Points, in no order, along strands that fork and pass close to each other.
Points whose rows are less than 45 apart are linked; no others are.
q963: [  2   3 -12   0  20  16   4  -1 -23   6  -3   6  22  -3   1  -2  14 -10
   1   2  -6   8   4  24   6 -11  12  -6   8  -3   0   8   9  -5 -12   2
  -2 -11  19]
q612: [  6  -3   5   2   0   7  -5   7  16  -1   8   5  16   6  15   7  -2 -15
   0  10   0   2 -10  -5  -1  -9  -1  -7   1 -16   2  -4   1   0  -2 -15
  -6   1 -20]
q893: [ -8  -6  22  29  19 -22 -20   9  19   2  -6 -15  -5  18  -9 -19   7 -19
  -4 -14  -3   7   9 -23 -12  18   2  17 -12   1   4  13   3 -20 -15  30
   6  37  -9]
q131: [ -1   2  -7  -2   9   7 -14  -1  -4  15  11  -1  21  -1  -3  -7   3  -5
   1 -11   8   2  15  -8   1   5  11  -1  13  -4 -15  17  22 -18 -14   9
  -5   0  25]
q150: [ -9  14  -5 -11  12  29  19  -2 -23  -4  -9   8  22   2   9  -1   4  -8
  -6   9 -18  14   3  30 -14 -26   2   0  18   5  18   4   3   5 -27  -6
   2 -14  25]
q778: [ 17   7   6 -21 -14  13  -8   3  37   6  11   7   3   4   9   3 -25  -6
   1  15  15  -9  -3 -25  -7  14   4  -7  21  -4  -8  -2 -19  12 -10 -19
 -10  -3 -20]
q799: [ -2 -12 -26 -29  -9  -1  -2   8  -7  -8  -6  10 -31 -34 -14   9 -23  16
   7 -37  15 -34   6   4  13  19  -4  -1 -12   4 -19   6 -14  -4   4  -2
  -2 -17  14]
q828: [  7   7 -20 -13  13   8  19  -9 -33   1  -9  -1   0  -7 -15   7  13  10
   0  -1  -8   6   1  26  15 -16   8  -6   9   6   6  14   7   0  13   1
 -14 -30  24]
q397: [-10   5  16  31   9 -19 -11   2  -2   8  -5 -29  -4  27 -11 -20  23  -1
  -4 -22   5  11  22 -16   7  25   3   8 -14   5  13  28  19 -27  -6  31
   5  19   8]
q882: [  6   3  13  12   8  -4 -24  -4  30  -4  10  -3  11   5   3 -12  -9  -6
  -8 -18   5   8  10 -33 -11   9   8   7  11  -9   1   7   5 -10 -20  11
  -8  18   6]
q39: [ -4   0   7  26  18   2  -4   5  -5  -3   6   0  28   8  12  -9  19 -15
   4   6 -12  12  -6   8   0  -9  -4   0 -15 -14  12   0  13  -8   7  -2
   4   5  -7]
q864: [  1  -5 -24 -42 -15   4  14  15 -21 -13 -12   5 -29 -23 -19   3 -11  35
   8 -40  18 -28   4   5  17  15  -7  -5   0   9  -3  18   0 -12   5  -2
  -5 -25  34]
q576: [-13  -2   2  -2 -15  11 -12   3   5  -2   0  15   0   5  20  25  -6  -6
   0  34  -6   9  -4   8 -11  -7  -7  -6  -5  -2   4 -16  -4  22  -5 -25
   7 -10 -41]
q451: [ -8   1 -13  24  16   4  -7   7 -24  -3   3   1  22   5   6 -11  27  -6
   3   8 -19  15 -10  30   6 -18  -4  -1 -20  -1   6  -4   1   2  25  -1
  -3   2  -8]
q966: [ -2 -17 -23 -33  -8   4   7   1  -8 -13  -4   9 -37 -33 -12   7 -26  34
  15 -34   6 -36   7  10   8  22  -5  -6 -12  -1 -17  -2 -20  -7   0   0
  10 -21  24]
q368: [  2  -1 -23 -26  -2   0  24  -7 -37 -16  -4   7 -22 -18 -14  14   0  32
  13 -18  -1 -28   6  24  13   5 -16  -6   3   6   4   9  -1  -3  20  -4
   9 -43  27]
q736: [ -5  -4   2  29  16  -7  -2   6 -11  -4 -14 -17  18  15   0 -22  32   6
  13  16 -25  12 -15  21  -9 -10 -13   7 -32  -6  11  -5   1  -8  41   7
 -11  12 -23]
q578: [ -8  10 -14 -12   7  23  20  -2 -26  -9  -3   7   8   1   8   3   3   4
  -5   6 -23   6   3  41  -5 -22   7 -11  14  11   8   5  -4   6 -13 -12
  -4 -19  16]
q716: [-11  -4  18  28  16 -18 -19   4  10   6   1 -19   1  17  -9 -20  11  -3
   2 -22  -3  13  21 -20   0  20   4   5 -11   0   7  19  12 -24 -10  26
   1  22   4]
q503: [-14  -3  -3 -10 -20  18   5 -16 -12   5   2  28 -25  -3  18  20 -14  16
  -2  31  -5  -7 -10  31 -19  -1   5  -6   5   9 -15 -29 -22  16 -12 -24
  25  -8 -29]
q381: [-11  -1  -7 -14 -19  14   5  -6 -10   3   0  19 -12   2  17  22  -9   5
  -6  24  -3 -10 -11  26 -15  -5   3  -9   5   8 -11 -24 -15  16 -13 -25
  17  -8 -31]
q768: [  6   2 -25   2  17   3   6  -5 -29   1  -5   7   2 -12  -8   6  14   1
  -1  -3 -10   6  -1  32  15 -17   7  -4  -7   7  -1   8  -2   7  15   2
 -11 -23   6]
q790: [  6   6 -12 -29 -16  14  13   2  12   9   6   4   6   5   5  15 -30 -12
  -8  20   6 -24  -8   4 -11   0   1  -7  27   4  -7 -14 -25  15 -24 -21
   7  -2 -10]
q500: [  2   0  -9   6  20   8  -3  -6 -25  17   4   2  20   1  -7  -4  22  -5
   2  -4   3  12   3  11  14   2  11  -3   5  -7  -6  15  20 -12   1  11
   1  -6  28]
q848: [ 15  11  10 -10  -7  12 -10  -6  32   9   4   3  15   0  10  13 -18 -15
  -3  28   2   7 -12 -27  -8  -2   8   3  17 -12   9  -8  -3  15 -16 -14
  -5   1 -20]
q967: [ -1  27  15  29   7 -21  -2 -12 -23   9   4 -22  11  16   7  -8  22 -24
  -9  -3  -6  15  17  -3   6  24  -6  15   2  -7  22  20  39  -2 -12  26
  13   6  17]
q629: [ -3  13  25  33  15 -14  -2  -5   1   0   6  -6  18   9  13 -11  12 -24
  -4   0 -13  11   0  -9  -6   4   2  13  -9 -17  24   4  23  -5  -9  14
  11  12   1]
q494: [ -1   6  -3  12  16   5  -6  -8 -26  15   6  -1  22   7  -5  -8  25  -8
   0  -5   7  12   7   4   8  15   6  -1   9  -9   0  16  27 -17  -6  16
   8  -1  29]
q733: [  6   6 -22 -13   5  -2  22 -12 -29 -11  -5   7 -15 -21  -6  11  -1  12
   2 -11 -15 -13   5  31   3 -12   1  -4  -2  11  -1   3  -7   8  13  -5
   1 -37  11]
q874: [ -5  -3  39  31   6 -10 -11  -7  26  15 -10   0   9   7  -7   7   6 -22
  -1  38  -5  17 -17 -13  -9  -4  11  23  -6  -8  25 -12  12   6 -16   5
   9  33 -28]
q551: [ 17  -3   7 -14 -21   5 -13   7  34   3  13  -1 -24  -4   2   2 -24   8
   4   7  19 -17  -4 -19  10  19  10 -16   5   1 -22  -4 -30  12   8 -19
 -14   0 -23]
q247: [  2  16  -4   6  -2 -14 -26 -10  24  -7   0 -25  16   6  -3  -6 -17   0
 -14 -21  20   5  34 -42  -7  16  20  14  17  10  -3  18  18 -12 -27  16
   2  15  25]
q917: [ -3   6  -4 -21  -1  18  27 -18 -11  17  -2  -9  18   6  -2  -8  -6  -7
  -8  -3   2  25  16   1   0 -23   0  11  44  -1  15   8  16   6 -35   8
  21 -10  60]
q144: [  9 -22  21   1 -14  -7 -15  10  26   4  -2  -1 -15   6  -2   8 -13   6
  21  24  11  -1   0  -9  11   2   3  -8  -7  -2 -11 -11 -33  27   8 -12
  -3   5 -49]
q684: [-16   3  -8  20  -1  -1   0   8 -22  -2  -2   4   8  12   7  -1  35  10
   0  18 -25  12 -16  30  -7 -18 -20   0 -28   3  -2 -17  -4  15  41   0
  -9   9 -31]
q307: [  6  -9 -28 -22  -3   0  17   3 -32 -19  -5  11 -30 -14 -14   7  10  42
  12 -27   9 -31   2  26  21  13 -15  -7  -2   0  -1   9   3  -5  27   2
   5 -37  26]
q491: [  1  32   2  21   3 -14   6 -15 -36  10  -2 -21  10  16   5  -5  29 -27
 -19   1   5  16  17  -2  10  29  -9  14  15  -6  14  21  46  -2 -16  30
  10  10  26]
q869: [  6 -20  27  14  15  -8 -14  15  29   6  -7  -1   3  14 -11 -11  10 -12
  11   9   5  11 -13 -24  -8   5  -7   9 -10  -9  -2   4  -8 -14  -6  13
  -1  38 -31]
q141: [ 19  -4  12  -6 -13   8 -22   9  49   1   5   7  -7  -2  -8 -11 -24   3
  -1  -4  29  -7   4 -35  10  18  11 -15   8  14 -14  -3 -28  -1  -6 -17
 -25  16 -22]
q27: [ 12  14  -1 -20  -9  14  -2   0  24  11   7   2  18   1  13  11 -20 -16
  -7  25   2  -5 -10 -18 -14  -5   5   3  22 -10   3  -8  -5  11 -18 -16
  -2  -2 -12]
q268: [  7  -3  -5  -7  -8  10  -2   7   9  -1   7   4   7   5  16  15 -10 -15
  -1  16   4  -7  -8   1  -2  -8   2 -12   7  -9  -5  -8  -6   8  -5 -20
  -4  -5 -25]
q190: [ -3   1  40  34  10 -24  -2  -1  20  13  -9  -7   1  15  -4  -2  11 -27
 -10  23  -8  10 -16 -11  -9   2  10  28 -12  -7  22  -5  16   0 -16  21
  11  39 -23]
q44: [ -4  -2  -7  -8 -16   8  -1   4   1   0   1  11  -5   5  19  23 -11  -6
  -3  23   2 -10  -9  13  -7  -6   0 -13   2   1  -8 -17 -11  14  -5 -25
   8  -8 -33]
q421: [  6   0  29  23  11 -12 -15  -2  27   4   5  -3   3   7   0  -5   1 -19
  -9  -4  -2  12  -5 -28 -12   9   7  17   2 -13  10   2   6  -1 -20  16
  -1  34  -8]
q407: [  2 -19  22  25  27 -16  -8  12  15   5 -14  -7   2  20  -7 -29  20  -8
  14   3  -9   6 -10  -8 -13  10  -3  11 -24 -10  -6  11  -1 -24   5  23
  -3  36 -25]
q519: [ -1  -9   9  15  15  -3 -15   4  12   4  13  -4  11   8   4 -16   6  -4
   7 -15  -8  11   8 -12   2   3   5  -3  -6 -12  -3  12  12 -16   1   7
  -7   9   4]
q652: [ 16  -7   7  -2  -2   5 -22   4  50  -6   6   8   3   0  -6 -14 -21  -1
  -5 -12  21  -5   9 -38   3  13  12 -10  12  10 -14  -2 -18 -11 -10  -7
 -27  18 -10]
q424: [ -8   4 -13  10  -5  -8  16 -10 -25  -9  -4  26 -21 -11   6  11  15  14
   1  -3  -4 -12 -13  22  -8 -17 -14  -1 -27   8 -19 -28 -19  19  32  -5
  11  -7 -25]
q446: [ -1  10  -2  14   6  -3  -7  -6 -24  11   6 -10  13  12  -4 -10  28   0
 -11 -15  17  10  12 -10   8  23   5   1   9   0  -5  22  35 -23  -6  21
   5   9  34]
q122: [  1 -17  17  25  29 -13  -4   8  11   5 -11 -12   5  16  -8 -31  22  -1
  17   0 -16  11  -8  -1  -6   5  -1   9 -27 -11   3  13   1 -22  14  19
  -5  24 -17]
q359: [ -4   7 -11   4  15  20   4   5 -20  -5  -3  11  24  -1  11   2  12 -16
  -7   7 -11   8  -4  29  -4 -17   8  -2   1  -3   4   0   5   1 -14  -8
  -1  -6   1]
q630: [ 11  -5  -3  -1   1  -4 -27  -3  49  -8   4   0  13   0  -3 -15 -23   0
  -4 -20  21  -7  22 -42   4  12  19  -5  14  13 -12   2  -6 -20 -15   0
 -21  10  10]
q565: [ 11   1  21  14   9  -4 -20  -5  34  -1  10   0   7   5   1  -6  -6 -13
 -11 -11   4  12  -3 -36 -12   9   6  12   9  -8   4   3   1  -2 -22  12
  -7  29  -5]
q642: [ -2 -10  22   8 -16   1 -19   7  22  -8  -2  12  -2   1  11  16 -19  -3
  13  39   0   9   4  -3  -6   1  -2  -4  -7   7   4 -20 -29  38  -7 -19
   9 -12 -48]
q158: [  1   1 -23  15  17   3  -4   1 -27  -1   2   5  11  -4  -2  -1  24  -3
   2   2 -15  10  -7  33  11 -18   1  -3 -17   4  -1   0  -2   8  26   1
  -8  -8  -4]
q181: [ -2 -12  16  19  13  -7 -25   3  32  -2   3  -2   4   8  -7 -15  -6  -4
  -3 -21   7   9  12 -30  -2   8   7  -2   0   1  -4   8  -3 -23 -13  14
 -11  26  -2]
q209: [ -8  -5  -1  -3 -21   8  -4 -17  -7   6   7  22 -31 -12  14  18 -20  18
   9  32   5 -11 -14  19 -15  -2   8  -5  -8   8 -23 -39 -26  14   1 -22
  27 -12 -26]
q254: [  6  -4  12  11   9   2  -6   3  19   1  10   2  20   5  13   0   0 -15
   4   2  -3   7  -6 -13  -5  -5   0  -1  -1 -22   6   1   7  -7  -5  -4
  -5   7 -11]
q569: [ 16  -1   6 -16 -18   9 -11   5  31   3  11   2  -9   2   8   9 -24   0
   3  17  17 -15  -1 -16   2  18   6 -15  13  -6 -12  -6 -24  16  -1 -22
  -6  -7 -29]
q867: [ -2  -3   1   6  12  -1 -18   2   2  11  15  -2  16   1   0  -9   3  -4
   3 -12   1   6  11 -12   4   5   8  -4   2 -10 -11  16  19 -19  -4   6
  -8   2  16]
q698: [  6   5 -20 -26   1   0  26  -8 -28  -5  -5   4 -16 -19 -14  13  -3  17
   7 -15  -7 -16   5  24  11  -6  -5  -3   6   8   2  12   0   4  13  -1
  -2 -37  22]
q496: [ 13   8   1  -3   0   1 -24  -9  50  -9   5   1  18   0  -1 -16 -24  -4
 -10 -13  19   0  19 -46 -11  12  15   4  19  11  -9   1  -5 -12 -23   1
 -14  14  10]
q583: [ -4   1  -9 -24 -26  13  31 -10   4  -3   7   3  -7   2   0  11 -34   7
 -10  10  -2 -25  -6  25 -11  -9   7 -14  29   8  -2 -23 -34  15 -30 -19
  15  -4   6]
q728: [ -1  -9 -16  -9   4 -14  -4  10  -7   3   8   7 -13 -21  -7   3  -4  -3
   8 -22   0 -13   5   3  14  -4 -10  -4 -22  -2 -23   8  -9   4  32   1
 -11 -10  -7]
q985: [ -3  23   2  18  -2 -10  -2  -4 -23   1   4 -24   7  18   0 -10  22 -10
 -18 -18  16  14  23 -16   7  33  -4   5   8   3   4  28  42 -16 -11  23
   7  14  30]
q777: [ -2 -12 -17 -35 -14   1  22  -7  -6 -16   7   2 -32 -37  -8  10 -33  31
  14 -24  -5 -36   2  11   0  12  -8  -2  -2   0  -9 -10 -24  -3  -6   1
  14 -25  34]
q571: [  4   5  21  21  13  -6  -3   0  14  -1   7  -1  22   5  12  -3   4 -19
  -2   2  -9  13  -8 -12  -8  -5   4   7  -4 -21  15   2  16  -4 -12   4
   2  12  -5]
q106: [  9  15   3   5   2  -9 -31 -13  40 -12   2 -17  15   1  -1 -10 -22  -5
 -17 -17  16   6  24 -43 -12  14  21  15  18  11  -4   8   7  -7 -29  12
  -3  20  18]
q890: [  4   1  35  28  14 -21  -7   1  24   8   0  -8   2  11   0  -6   8 -25
  -7   5  -7   9 -10 -20 -10   6   5  22  -7 -10  17   0  13  -2 -19  22
   8  37 -15]
q79: [ -1   5 -17  -9   5  14  18  -3 -23  -6  -5   9  -1  -6   6   6   2   4
  -5   2 -19  -3  -2  39   0 -20  13  -9   5  12  -4   0  -6  10  -4 -10
  -3 -20   3]
q789: [ -2 -13  15  18  15  -7 -19   7  25   4   6  -3   4   9  -4 -19   2  -1
   3 -18  -4  12   9 -18   2   3   8  -4  -7 -10  -4  12   3 -21  -1  12
  -9  18  -2]
q832: [  1  -9 -12 -28 -12   3  31 -13  -9 -15  10   3 -28 -37  -3  10 -31  29
  13 -16 -12 -35  -3  15  -8   0  -7  -5  -3   1  -7 -21 -28  -2  -4  -3
  21 -26  28]
q171: [-18   2 -13  16  -4   1   2   4 -27  -2  -1  17  -3   7  10   6  33  12
  -2  16 -24   5 -17  31  -8 -18 -16   1 -24   7  -9 -23  -7  25  34  -3
  -4   5 -32]
q222: [-12  -4   2  10  -7  -1  -1   9  -1  -3  -6   6   2  14  13   9  19   6
   6  22 -13  11 -10  16  -3 -16  -8 -13 -24  -1  -2 -18  -1  14  27 -16
  -1   8 -39]
q430: [  4   8 -19 -19  10  14  28 -11 -37   2 -10  -6   4   1 -11   3  20  14
  -7   3  -5   8  -1  19  14 -17   2  -9  27   2  13  14  18 -11  17   6
 -12 -29  45]
q37: [ 12 -12   5  -2 -17  -7  -4   5  16   2   7  -3 -23  -1   8  11 -13   4
  10  12   6 -12  -7  -7   7  -2   4 -15  -9  -5 -19 -11 -20  16  21 -14
  -4  -2 -32]
q856: [ -2   2 -12 -26 -22  15  19  -5   3   4   4   6  -5   2   5  17 -29   0
  -9  19   2 -23  -8  18 -15  -3   4  -9  24   7  -6 -23 -30  13 -28 -21
  15  -5 -13]
q341: [  5  -9 -15 -13  -5 -10  -5   9   3  -1  10   6 -26 -24  -1   5 -20  -4
   3 -20   3 -22  -1  -2   8   4  -5  -5 -16  -2 -29   3 -13   4  24  -4
 -10 -10  -4]
q358: [ -1 -15  24  21  20 -16 -18  16  25   3  -8  -6  -2  15 -11 -20   8 -14
   4  -4   1   6  -3 -23 -13  12  -3  11 -12  -3  -5   8  -5 -25  -8  23
   0  43 -22]
q8: [ 13  -9  -1  -8 -14  -1  -8   9  23   1  15   0 -18  -7   6   2 -19  -1
   1   1   8 -19  -4 -11   9   4   5 -15   0  -3 -23   0 -17   6  16 -11
 -18  -1 -17]
q901: [  0   4 -19 -47 -17   7  31   7 -15   1  -4  -4 -12  -9 -15 -16  -5  17
 -12 -26  14  -4  -3  -9  19 -13  -4   0  30  20   4  13  19 -14   8   4
 -19 -18  67]
q269: [ -3  10   5  24  -3 -19 -15   1   2  -4  -6 -40   7  19  -9  -6   5  -3
 -16 -32  25  12  31 -32   8  28  11   6   2   8   9  23  30 -20 -21  21
   0  21  17]
q863: [  6 -18  14  19  14 -12 -31   7  42  -2  -3  -7   1  10 -19 -18  -8  -7
   0 -15  15   4  10 -37   1   8   9  -3  -2  14 -14   2 -13 -30  -8  11
 -12  36 -10]
q297: [ 13 -26  20   2  -5  -4 -12  16  31   7  -3  -3 -12   6  -6   0  -2   4
  16  14  10   6  -5 -14   8   0  -1  -6  -6  -2 -12  -1 -26   9   9  -5
 -13  22 -45]
q427: [-10  -1  -3  21   7  -5   0  11 -15  -5  -9 -11  13  13   3 -10  32  10
   7  19 -26  12 -15  23 -10 -17 -17   3 -33   0   3 -14  -3   4  46   2
 -13  11 -30]
q70: [ -2  -2 -22 -48 -30   4  28  13 -11   3  -1  -8 -18 -14 -17 -12 -22  21
  -6 -30  17 -11  -4 -10  21 -12  -3  -1  28  24   7   9  13  -6   2  -6
 -13 -16  64]
q105: [  1  11  -2  -2  13   7  -7  -3 -10  11   8   0  28  -3   5  -4   2 -18
   0  -4   1   4  11  -6  -8   1   6   8  19 -10  -5  14  21  -8 -26  12
   8   0  30]
q721: [  2 -18  23   6 -16  -5 -18   5  22  -3  -1   2 -13   5   6  12 -17   8
  21  32   7   0   5  -2   3   3   4  -9 -11   6  -7 -18 -35  34   5 -15
   9  -6 -49]
q218: [  8  -7   0  -3 -19 -10   0  -5   2  -1   9   4 -30  -9   9  21 -13   6
  10  12  11 -21 -14  -1   1  -2   2 -11 -15  -1 -27 -22 -21  15  23 -13
  11  -8 -26]
q606: [ -6   1 -23 -45  -6   5  34   0 -25  -1   3  -8  -5  -8  -7 -21   7   9
 -20 -22   4   0  -5  -1  21 -16 -13   0  41  14   6   9  27 -16  18   9
 -18 -17  78]
q898: [-14   0  20  21   3   3   1   5   9  -4  -8   7  18  10  10   5  16 -10
   3  23  -8  23 -15   3 -10 -13  -9   8 -21 -16  26  -7  10   2   5  -9
   4  15 -29]
q124: [ 10 -27  23   9   8  -5 -11  17  29   7  -8  -3  -1  11  -9  -4   5  -2
  16  12   5  11 -11 -16   0  -2  -7  -1  -9 -10  -6   0 -15  -3   5   3
 -10  30 -39]
q745: [ -5   6   6  19   4 -17 -26  -4  15  -4   0 -23   8  12  -8  -6  -5   0
 -11 -29  18   7  31 -33  -2  21  15   6   4   5   3  16  20 -20 -23  20
   0  16  16]
q702: [ -9   1  -5  31  22   2  -9   4 -20  -1   3  -1  27   9   4 -17  28 -10
   4   9 -15  13  -8  22   6  -9  -4   1 -20  -6  13   1   9  -8  23   1
   3   5  -1]
q262: [  8  14 -10 -32 -13  15   9   0  19  16   7  -1  17   4   6  12 -30 -18
 -12  24   2 -12 -11  -7 -17  -9  -1   3  31   3   1 -16 -16  17 -27 -18
   5  -2  -5]
q796: [-10  17  -4 -12   9  26  22 -12 -24   5 -11  -1  25   4   3  -4   4 -11
  -7  10 -12  22  11  19 -10 -26   1   2  29   3  24   5  13   2 -26  -2
  12 -16  46]
q339: [  4  -8 -27 -31  -6   0   5  17 -21  -8 -15  13 -25 -23 -20   3  -2  28
   5 -41  24 -25   4   4  27  15  -8  -5 -10  10  -7  17  -1 -12  11   1
 -13 -19  22]
q559: [  7  -9 -28 -21   0  -2  10  12 -30 -13  -8  16 -24 -14 -20   3  13  31
   5 -34  20 -22   3  18  28  13 -13  -6  -9   1  -3  20  -2  -4  24   5
 -11 -28  20]
q306: [  2  -6  33  22   7  -6 -10  -3  28  11  -7   2  11   5  -5   8   2 -19
   2  25  -2  20 -18 -20  -8  -6   5  17  -4 -13  24  -7   6   6 -11   1
   4  26 -27]
q499: [ -1  18  19  28  13 -15  -8  -8  -6   5  10 -13  14   8  10 -11  10 -21
  -4  -8 -11  11  13 -11  -4  14   3  14  -1 -13  17  15  29  -3 -16  22
   9   8  13]
q52: [  1  -5  -2  -2 -19  -1  -2 -15  -1   4   8  13 -34 -15   9  23 -22  14
  12  24  13 -18 -16   6  -8  -1   8  -6 -12   5 -25 -37 -28  13  10 -17
  24 -15 -23]
q610: [ -1   0 -19 -17  -3   1  27 -15 -33 -19   1  11 -20 -26  -4  11  -6  31
  14 -14  -8 -31   9  31   0  -2 -17  -3  -4   8   1  -6 -10  -1  15  -9
  19 -42  23]
q734: [ -6  17  11  27  -1 -18 -10   3  -6   1  -8 -38  -2  24 -10 -13  15  -8
 -16 -29  16  15  32 -22  11  31   0  10  -6   7  16  27  30 -16 -19  28
  -2  20  12]
q103: [-12  -7   6  15   1   0   0  10   5  -4  -7   1  14  15  10   3  20  -1
   6  20 -10  16  -9  13  -3 -15 -10  -5 -25 -11  12 -11   3   4  19 -14
  -1  11 -34]
q593: [  0 -12 -19 -19  -8  -6  -8   7   1  -7   4   8 -32 -34  -6   8 -27   1
   3 -28  11 -33   4   0   7  14  -6  -2 -16   4 -28   1 -18   0  17  -2
  -4 -11   4]
q434: [  6   4 -18  -3   3   0  20  -8 -21 -10  -4  12 -15 -18   4  11   0   7
  -2  -8 -17 -13  -6  34   0 -17   8  -2  -7  11 -12  -7 -13  13  10  -7
   0 -21  -4]
q120: [  5  -7  26  10  -1   1 -16  -2  32   8  -7   6  10   0  -2  13  -8 -15
   5  29   1  21 -12 -20  -3  -7   3  10  -1 -11  19 -11  -5  16 -12  -7
   0  11 -33]
q447: [  3 -12  11  26  26 -10   1   5   1   1 -19 -17  11  17  -4 -30  27   3
  18  10 -22  10 -15  12  -8  -3  -5  11 -30 -10   9   3   0 -13  31  16
  -9  16 -24]
q16: [ -7  -2  15   1 -20   9 -19   2  17  -8  -1  17  -2  -3  17  21 -19  -6
   4  42  -5  11   1  -1 -13   0  -7  -3  -7   5   6 -19 -18  35 -10 -23
   6 -17 -45]
q12: [  1   7 -19 -32   2  13  36  -6 -32   4  -4  -9   4   2 -11  -2  18  13
 -13   0  -2   4  -6  14  17 -18  -3  -7  34   4  10  12  20 -11  20   7
 -13 -24  58]
q485: [  9   0  16  -1  -8   8 -15  -1  28   5  -1   5  12   1   9  17 -13 -14
   4  31   2  13  -8 -19  -5  -3   4   1   7 -11  14 -10  -7  21 -11 -18
  -5  -4 -33]
q488: [ -2  -1 -20 -48 -22   4  25  11 -22  -8  -7   0 -26 -21 -19   4 -15  30
   5 -33  10 -27   2   3  16   9 -12  -4  10  11   2  15   2  -7   3  -5
  -5 -27  44]
q234: [-23   6  25  21  -1   4  -3   2  10   3  -8  11  15   7   6   6  13 -11
  -2  33 -14  32 -17   7 -15 -13  -9  19 -24 -17  32  -7  17  10   6 -10
   6  16 -29]
q335: [  1   3 -20   5   2  -3  16 -10 -22 -11  -3  19 -18 -17   4  11   7   7
  -3  -9 -11 -14  -7  31  -2 -16  -2  -3 -16  10 -12 -15 -15  17  20  -5
   3 -17 -14]
q394: [-12  18  -3 -12   0  22  31 -21 -21  10  -8 -10  24   5   4  -5   1 -10
 -15   4  -9  30  14   8  -5 -30  -2   7  40   2  28   2  22   6 -28   3
  23 -13  59]
q261: [-15   3  -1  11 -13 -11   6  -6 -20   0  -6  19 -18  -2   7  13  16  17
   7  15 -10  -3 -14  12  -9 -14 -16  -5 -30   8 -21 -33 -15  23  40  -9
   9   0 -37]
q744: [ -3  12   0  14  15  12  -2   3 -14  -4   5   7  31  -2  17  -1  12 -23
  -7  10  -8  12  -8  11  -8 -11   2   4  -5 -11  12  -2  15  -3  -9  -6
   7   0   2]
q87: [ -1  33   0  16  -5 -14   5  -9 -30   4   1 -28   6  19   3  -8  28 -22
 -24 -10  10  16  20  -9  11  36 -11  14  10  -1  12  28  49  -5 -15  29
   2  17  26]
q919: [ -3   4 -23 -38  -2   8  40  -5 -35   1   2  -8   0  -2  -9  -3  12   6
 -18  -8  -2  -3  -9  11  21 -21 -15  -3  38  11   9   8  22 -10  24   8
 -11 -22  70]
q257: [ -3  -1 -13 -23 -10   2  35 -18 -21 -17   8   8 -23 -34   3  10 -21  30
  10 -13 -15 -31   0  24  -9  -8 -10  -5  -6   7  -5 -19 -21  -3   5  -7
  22 -34  25]
q604: [ -6  -2 -25 -52 -37   3  25  15 -17  -6  -1  -8 -24 -19 -19  -2 -31  29
   2 -39  16 -24  -3  -6  18   2 -12  -6  16  18   6   7   1  -4  -1 -10
   1 -21  61]
q311: [-12  -3   4  10 -12 -11   1   2  -9  -1  -6   6 -11   6  10  11  15  16
  11  21 -12   4  -9  12  -7 -17 -12 -11 -30   5 -13 -26  -7  22  38 -11
   2   3 -42]

Follow the links from the first point to the second, and from the first to the third. Name the last point that the two ways share.
q832 / q917 / q604 => q368
q209 / q629 / q297 => q44
q257 / q70 / q150 => q368
q551 / q571 / q642 => q44
q578 / q698 / q103 => q434
q394 / q257 / q103 => q434
q736 / q106 / q297 => q358
q16 / q716 / q447 => q358

A fork is a point with three links, a tip a point with one. Leave the first point through the second and follow the links. Name the first fork or tip that comes.
q848 / q485 => q181
q171 / q684 => q358
q778 / q569 => q44
q421 / q890 => q583
q606 / q901 => q368
q716 / q397 => q141
q44 / q381 => q778
q103 / q222 => q434
q578 / q150 => q917
q122 / q447 => q171

A fork is a point with three links. Follow the links from the first point to the second and name the forks in between, in order.
q629 / q209 => q44
q261 / q832 => q434, q368
q874 / q131 => q181
q919 / q257 => q368
q652 / q407 => q358
q79 / q222 => q434
q610 / q222 => q368, q434
q407 / q612 => q358, q44

Name the points in between on the shortest way along the links from the first point to the second, in order.
q297 / q209 => q144, q721, q642, q16, q576, q44, q381, q503
q966 / q339 => q777, q832, q257, q610, q368, q307, q559
q610 / q12 => q368, q307, q559, q339, q864, q488, q604, q70, q901, q606, q919
q503 / q967 => q381, q44, q268, q612, q254, q571, q629, q499
